A landscape with many peaks, sampled at points; each row gives a point and its height.
From any point a climber steps to the highest of the 2 points nearest to it. It stops when none of these is higher. Distance is the straight distance between rows; heights are no part of it.
K738: [126 182 168 144  95 143 200 127 190 123  83 144 108 113 181 109 127 160
 155 104 203 194 124 159 103 167 125 118 148 117 192 136]  h=154
K987: [110 124 126 124  80 125 145 136 137 160 129 151 144  85 144  78 186  77
 170  85  91 193  76 113  95 102 123 149  96 103 136 125]  h=175
K444: [100 123 179  93 125 209 122 129 178 131  95 118 117 158 163 136 134 166
 134 162 169  98 108 172 105 109  87  93 107  69 165 179]  h=720
K842: [175 144  53 171 175  73 111 124 141 192 115 209 121  85 145 148 176 117
 158 127 156 121 128 142 162 113 144  84  90 119  95 132]  h=338
K902: [105 123 151 116 115 142  79 113 125 112 148 108 118 147 112 140 134 139
  99 195  50  68 118 151 115 115 115 112  80 118 141 123]  h=34
K427: [ 86 137 131 112  82 186 180 170 159 137 121 119 150 121 169 144 162 106
 127  96 156 136 136 164 147  97 103  99 137  76 166 170]  h=536
K138: [ 88 131 161 159 113 131  56 177  61 151 150 124 154 102  76 147 114 110
  81 150 129  90 175 114 146  73 127 103 107 126 122 120]  h=760
K286: [141 139 163 166 143 115 127  77 135  86 137 109 130 147 147 132 102 170
  95 176  96 129 119 168 121 157 149 113 122 163 148  78]  h=312
K196: [169 135  94 142  85 107 179 110 169 131 157 125 146 103 151  96 140 141
 198  72 135 203 108 145 128 135 125 165 148 113 140 140]  h=262
K686: [177 151  63 171 118 100 166 121 159 179 148 158 155 111 168 138 155 129
 171 106 147 153 113 144 168 124 146 101 128 120 125 121]  h=209
K909: [134 113  94 130 133  86  93 135  98 156 148 154 117 109 110 133 162  82
 126 138  78 110 123 126 143  97 127 106  91 135  77 117]  h=503
K877: [ 88 158 170 129 122 155 107 108 113  99  85 102 163 165 120 145 112 130
  61 136  82  86 176 140 108 157 124  97 138 173 158 103]  h=58
K922: [165 104 145 141 116  83 164 113  83  94 189 108  94 130  94 111 107 117
 135 127  99 163 110 106 167 125 139 149 138 164  96  74]  h=756
K644: [136 166 127  85  90 127 142 148  59 118 101 116 140 153 116 107 109  84
 115  63 135 143 131  78 157 164 145 132 179 209 131  94]  h=254
K319: [158 124  99 122  98 129 154  89 162 115 149 102 138 163 141 116 122 146
 144 112  65 152  96 139 137 165 132 135 130 166 114  88]  h=346
K603: [120  95  73  91 160 147 122 152 114 117 162  97 112 168 126 160 116 142
 116 124 114 109 158 124 164 133 115 141 161 122 100 145]  h=349
K642: [177 121  90 129 147  77  96  90 136 169 116 163 101 129 108 123 156 100
 151 149  76  86  86 115 128 125 130 108  88 156  63 107]  h=431
K83: [141 125 172 149 121 102 114  93 115 108 163 131 100 123  99 124 129 142
 109 193  60  94  90 140 121 121 135 110  74 143 123  87]  h=21
K164: [ 89 126 163 102  96 196 150 152 168 136 127 121 129 151 172 136 156 140
 133 140 160 124 122 182 139  90  95  88 117  69 156 172]  h=622
K43: [143 127  57 119 196 139 103 136 152 149 103 149 108 138 130 168 128 157
 125 126 174  75 179 134 141 141 128 121 146 104  94 183]  h=295
K82: [152 120  94 136  79 126 159 114 161 146 154 122 149 130 149 107 147 129
 171  97  87 167  88 140 130 131 131 147 123 125 119 114]  h=302
K656: [ 72 105 184 102  86 169 125 143 107  76 137  94 131 139  97 100 120 114
  84 141  67 114 134 114  89 123 117 150 118 125 145 134]  h=96
K674: [140 178 134 135 111 155 192 135 181 148  77 152 104 113 162 129 154 134
 162 101 206 165 110 148 115 145 129 117 124  82 187 187]  h=181
K650: [ 80 151 151 151  67 164 173 190 117 135 137 123 185 118 168 151 129 118
 110  92 169 143 161 154 174  93 122  77 147 101 171 132]  h=456
K49: [ 80  93 127 149 147 129  59 172  86 132 158 127 119  97  94 159 135 127
  97 157 136  93 181 119 143  71 115 125 112  92  91 146]  h=685
K494: [ 98 170 174 132 158 148 102 128 159 151  53 138 136 122 130 142 131 130
 110 156 152  73 164 122  71 151 117 111 120 119 146 146]  h=217
K310: [175 127 104 104 130  93 129  88 138 150 116 152  84 131 102  95 153  92
 175 118  90 138  69  86 124 143 136 154 128 172  70 110]  h=368
K386: [151 143 140 107 109 101 153 100 114 118 125 132  98 137 105  84 143  85
 132 119  73 141 103  87 101 154 136 141 129 182 103  95]  h=313
K743: [ 86  88 129 151 158 121  79 184  74 137 149 141 130  86  89 135 123 114
 107 115 181 149 178  96 152  73 126 157 136  96  94 150]  h=607
K388: [131 150 195 170 136 114 135 117 135 112 127 128 110 109 145 101 103 161
 126 175 158 154 120 139  88 145 143 144 113 115 151 100]  h=112
K872: [101 102 158  97  62 139 145 131  95  88 155 111 122 140  95  82 141  87
 107 126  42 141 110 101 102 125 126 156 113 150 125 120]  h=115
K870: [ 73 167 149 124  72 155 117 187  99 163  83 141 202 130 130 146 139  81
  97  89 116  86 156 138 139 113 112  68 117 136 154 131]  h=570
K239: [ 84 136 143 137 145 123  88 174 111 163  82 172 130  88 102 129 147  85
 128 118 168 109 161  97  99 106 123 130 119 100 124 164]  h=691
K851: [ 97 118 168 129 156 158 118 124 135  91 136  83 130 142 122 126  98 164
 101 167 139 117 148 129 100 136 130 163 140 107 142 130]  h=432
K400: [ 83 146 204 101  94 154 110 121  92  86  87 119 145 151  84 102 112 112
  56 125  81  96 153 103  92 143 133 124 133 177 148 113]  h=75
K73: [134 169  82 136 165 110 153 151 149 168  66 184 132 116 127 157 159  87
 136  89 177 118 171 107 121 147 140 113 151 127 136 180]  h=255
K339: [142  91 169 133 165  98 122 127  67  89 172 106  63 122  72 129 103 141
 107 171 145 124 144  91 162 119 131 167 146 137  85 107]  h=583
K780: [101 152 188 168  97 139 140 113 139  97 124 107 134 134 184 124 103 169
  84 161  99 166 126 183 128 160 132  82 121 166 180  65]  h=274
K907: [125 173 187 172 111 116 173 134 155 120 113 136 124 103 177  99 107 160
 146 131 190 184 136 143  90 173 138 132 136 132 172 104]  h=131
K141: [149  78 104 131 126  90 134 136  62 112 203 115  91 116  86 136 132 101
 137 118  91 150 116 109 204  95 131 143 122 151  75  87]  h=617
K349: [153 117 144 132 133 133 129  99 162 120 125 124 113 123 148 102 103 176
 159 162 151 147  81 140  82 155 133 158 113 106 151 137]  h=95
K735: [122  77 137  94 133 120 118 134  72  94 166 102  78 133  80 117 127 112
 110 143  94 128 123  91 141 117 115 170 138 128  89 135]  h=700
K487: [129 125  88 135 126  91 153 139 127 162 134 167 147  83 140 107 177  79
 166  74 130 195 124 106 139 105 142 143 119 109 126 133]  h=210
K493: [184 127 129 155 200 101 122  70 158 110 119 127 119 153 146 144  82 194
 133 173 172 123 112 148 122 173 150 134 140 146 138 111]  h=405
K394: [178 129 147 108 141 101 169  91  93  78 154 105  70 130 100  98 107 127
 139 123 121 164 107  88 156 163 133 176 171 181 106  71]  h=600
K768: [141 107  52  81 176 144  95 116 147 136 116 121 119 176 132 171 122 156
 119 140 120  59 151 139 144 139 114 109 137 126 100 165]  h=318
K887: [102  97 154  98 120 185  97 130 149 121 135 101 116 151 153 131 122 173
 129 184 124  92  96 159 106 106  98 121  96  75 155 153]  h=624
K204: [157  56 111 106 118 137  90 101 132 127 161 121 107 115 105 105 123 145
 154 169 101 108  54 129  99 104 114 155  81  99 105 147]  h=489
K24: [157 129  90 109 121 110 167 124 160 116 145 123 118 120 124  94 127 128
 196  67 147 204 117 119 105 147 128 194 163 114 143 166]  h=232
K793: [ 81  67  93  91 149 121  85 169  78 129 145 148 120  90  99 118 159  87
 116  85 129 158 156  89 148  72 115 168 119  95  90 154]  h=535
K522: [122 155 142 138 166 135 137 118 113  95 115  99 160 179 140 161  92 151
  76 124 139 124 185 123 147 166 146 116 180 183 144  95]  h=317
K74: [179  67 101 146 143  82 122 105 115 126 187 121  83 119  93 126 120 138
 166 146 105 131  78 132 170  93 128 153 100 137  69 102]  h=520
K767: [103 128 130 112  50 136 155 139 130 127 131 122 150 119 136  80 165  72
 138  91  53 162  93 111  87 128 124 138 115 144 125 113]  h=143
K975: [130 112 110 133 132 121 138 145 121 116 178  99 135 148 134 137 113 137
 125 135 106 135 138 138 145 130 135 138 134 124 122 118]  h=384
K489: [142 195  88 143 131 128 190 142 183 155  51 169 125 105 145 166 160 105
 135  83 198 133 153 130 124 157 149 108 150 105 177 189]  h=219
K951: [ 56 125 174 108 138 202 107 177 157 127  79 102 147 111  92 139 127 105
 111 133 156  83 164 110  85 105  90 140 140  78 134 179]  h=530
K460: [122 145 148 156 125  99 157 169  94 129 135 141 152 114 121 115  93 106
 137  83 190 186 158  97 124 135 156 156 167 146 138 129]  h=316
K889: [151 167 173 156  93  92 129  83 131 120 124 146 108 113 132  82 140 120
 126 175  70 124  79 131  88 148 140 106  77 165 121  64]  h=4
K886: [179 110 121 127 215 103 116  78 130 101 140 111  86 168 123 164  86 179
 120 176 148  96 119 138 159 154 141 139 145 157 103 104]  h=447
K838: [107  71 101  89 132 117 111 143  90 119 156 116  98 113  97 103 153  89
 130 109  95 154 116  98 127  98 121 171 127 113  93 152]  h=592
K321: [106  80 132  99 112 161 101 137 129 117 153 104 103 124 120 105 128 145
 136 164  98 106  84 134  87 102 111 159  99  75 129 167]  h=551
K783: [ 66 147 164 132  85 168  78 189  88 159 115 122 183 123 106 159 127  96
  91 131 113  71 172 134 138  81 109  78 107 116 149 131]  h=656
K262: [ 90 132 148 118  59 162 179 163 144 128 150 121 148 108 177 101 165 109
 153  88 135 191 110 162 126  99 104 120 125  86 165 136]  h=450
K861: [ 80 112 153 107 167 199 110 143 171 106  97  80 135 141 122 150 108 169
 108 148 154  85 160 127  97 125 106 148 149  77 149 173]  h=477
K112: [160 164  60 150 121  92 173 123 165 190  93 190 151  95 152 123 195  80
 162  65 143 171 123 117 138 129 147 109 128 128 140 142]  h=251
K734: [140 141  88 147 155 105 115 145 130 151 151 143 136 127 145 162 132 135
 134 151 134 106 148 143 145 114 133  99 119 113 112 129]  h=429
K747: [206 141  72 155 111 116 168  80 189 157 135 147 156 137 175 137 124 172
 175 117 153 139  93 148 148 159 143 112 133 137 141 113]  h=182
K742: [ 85 144 156 118 129 159  79  99 123 106 121  94 140 166 118 163 125 138
  73 177  49  54 166 158 121 134 115  88 103 134 162 111]  h=44
K915: [155 153  61 159 165  72 133 144 120 185 101 205 141  96 138 144 174  84
 145  92 158 141 160 113 154 122 150  98 120 128 107 134]  h=299
K237: [ 87 123 166 147  74 147 171 184 114 114 156 111 164  90 153 103 121 109
 143  84 171 193 143 143 133 101 117 149 148  82 168 137]  h=391
K757: [ 74 126 134 117 161 168  83 171 129 147  79 130 138 111  75 155 125 104
 103 112 169  76 196  93 106 108 104 131 156 108 110 177]  h=594
K723: [131 172 152 119 156 151 111  91 172 146  68 133 132 148 172 139 133 165
 124 168 147  86 114 161  87 160 115  92 106 119 160 132]  h=246
K245: [113 161 164 127 103 127 127 167  65 118 111 122 161 145  97 105  75 116
 100  83 172 142 155  94 143 140 155 139 172 180 128 116]  h=287
K417: [160 118 112 115 204 146 119  79 171 100 110 110 126 167 149 153  80 202
 130 152 185 119 132 144 112 176 144 153 164 122 148 160]  h=378
K867: [128 158 108 146 113  89 100 176  65 176 125 159 178 127 119 154 126  82
 104  99 129 114 161 112 167 105 149  73 127 163 116 109]  h=430
K509: [154 111 123  80 137 134 150  89 129  78 152  84  78 154 115 101 107 143
 145 116 111 158 102 104 122 163 121 202 165 152 110 122]  h=488
K143: [179  84 107 106 104 123 127  63 154 117 149 111 105 172 103 115 124 145
 155 138  57 117  58 117 147 138 128 154 119 165  92  96]  h=401
K933: [ 94 172 127 123 110 119 108 186  80 172  72 163 197 121 107 130 129  70
 101  69 150 103 153 108 142 110 140  93 137 156 129 145]  h=487
K267: [130 159 140 154 185 127 129  85 148 105 106 105 150 165 163 151 108 160
  90 148 124 117 153 154 121 179 147 111 157 170 152  99]  h=353
K943: [158 117 133 144 193  97 139 120  95  97 166  97  88 144 119 158  76 162
 120 153 172 135 154 111 182 146 140 160 169 143 101  89]  h=504
K740: [192  61  88 109 112 131 109  77 161 136 142 135 122 133 123 120 114 147
 181 138 108 126  58 115 110 127 119 149 107 120 106 139]  h=435
K553: [146 112 112  92 167 138 133  86 150  86 133  95 114 175 136 126  96 168
 121 134 121 126 109 134 112 168 129 160 152 149 127 130]  h=423
K84: [149 135 151 139 138 144 103  68 158 111 120 116 141 156 175 137 117 183
 118 186 115 106  85 188 111 156 125  94 107 144 167  95]  h=280
K162: [121 133 128 143 108 118 182 166 123 112 161 113 164 102 147 118 110 121
 148  75 177 191 163 129 133 124 135 162 169 103 153 144]  h=352
K523: [182  89 126 116 149  95 133  76 116 111 151 124  72 153  82 120 119 148
 144 167  79 102  74 114 159 130 129 139 111 170  78  87]  h=453
K392: [137 123 135  91  98 160 153  80 189  93 111 101 123 131 154  84 103 168
 153 117 119 164  73 141  55 171 120 168 132 133 170 142]  h=76
K263: [164 131  68 161 157 111 107 133 146 173 152 174 126  96 162 169 149 157
 150 165 169 101 129 170 172  92 134  69  99  92 116 140]  h=386
K720: [116 153  85 158 136 107  97 179  91 177 127 167 181 106 139 184 139 100
 105 105 156  90 195 133 181  90 143  59 130 133 122 128]  h=393
K985: [112 129 105 143 156  92  71 152 102 173 110 185 125  85 117 141 163  87
 122 130 132 101 158 116 125  94 125 108  94 110  92 141]  h=587

For each start below, name the point where the climber stops.
K460 -> K444
K747 -> K922
K889 -> K239
K720 -> K138
K400 -> K734
K349 -> K734
K196 -> K922
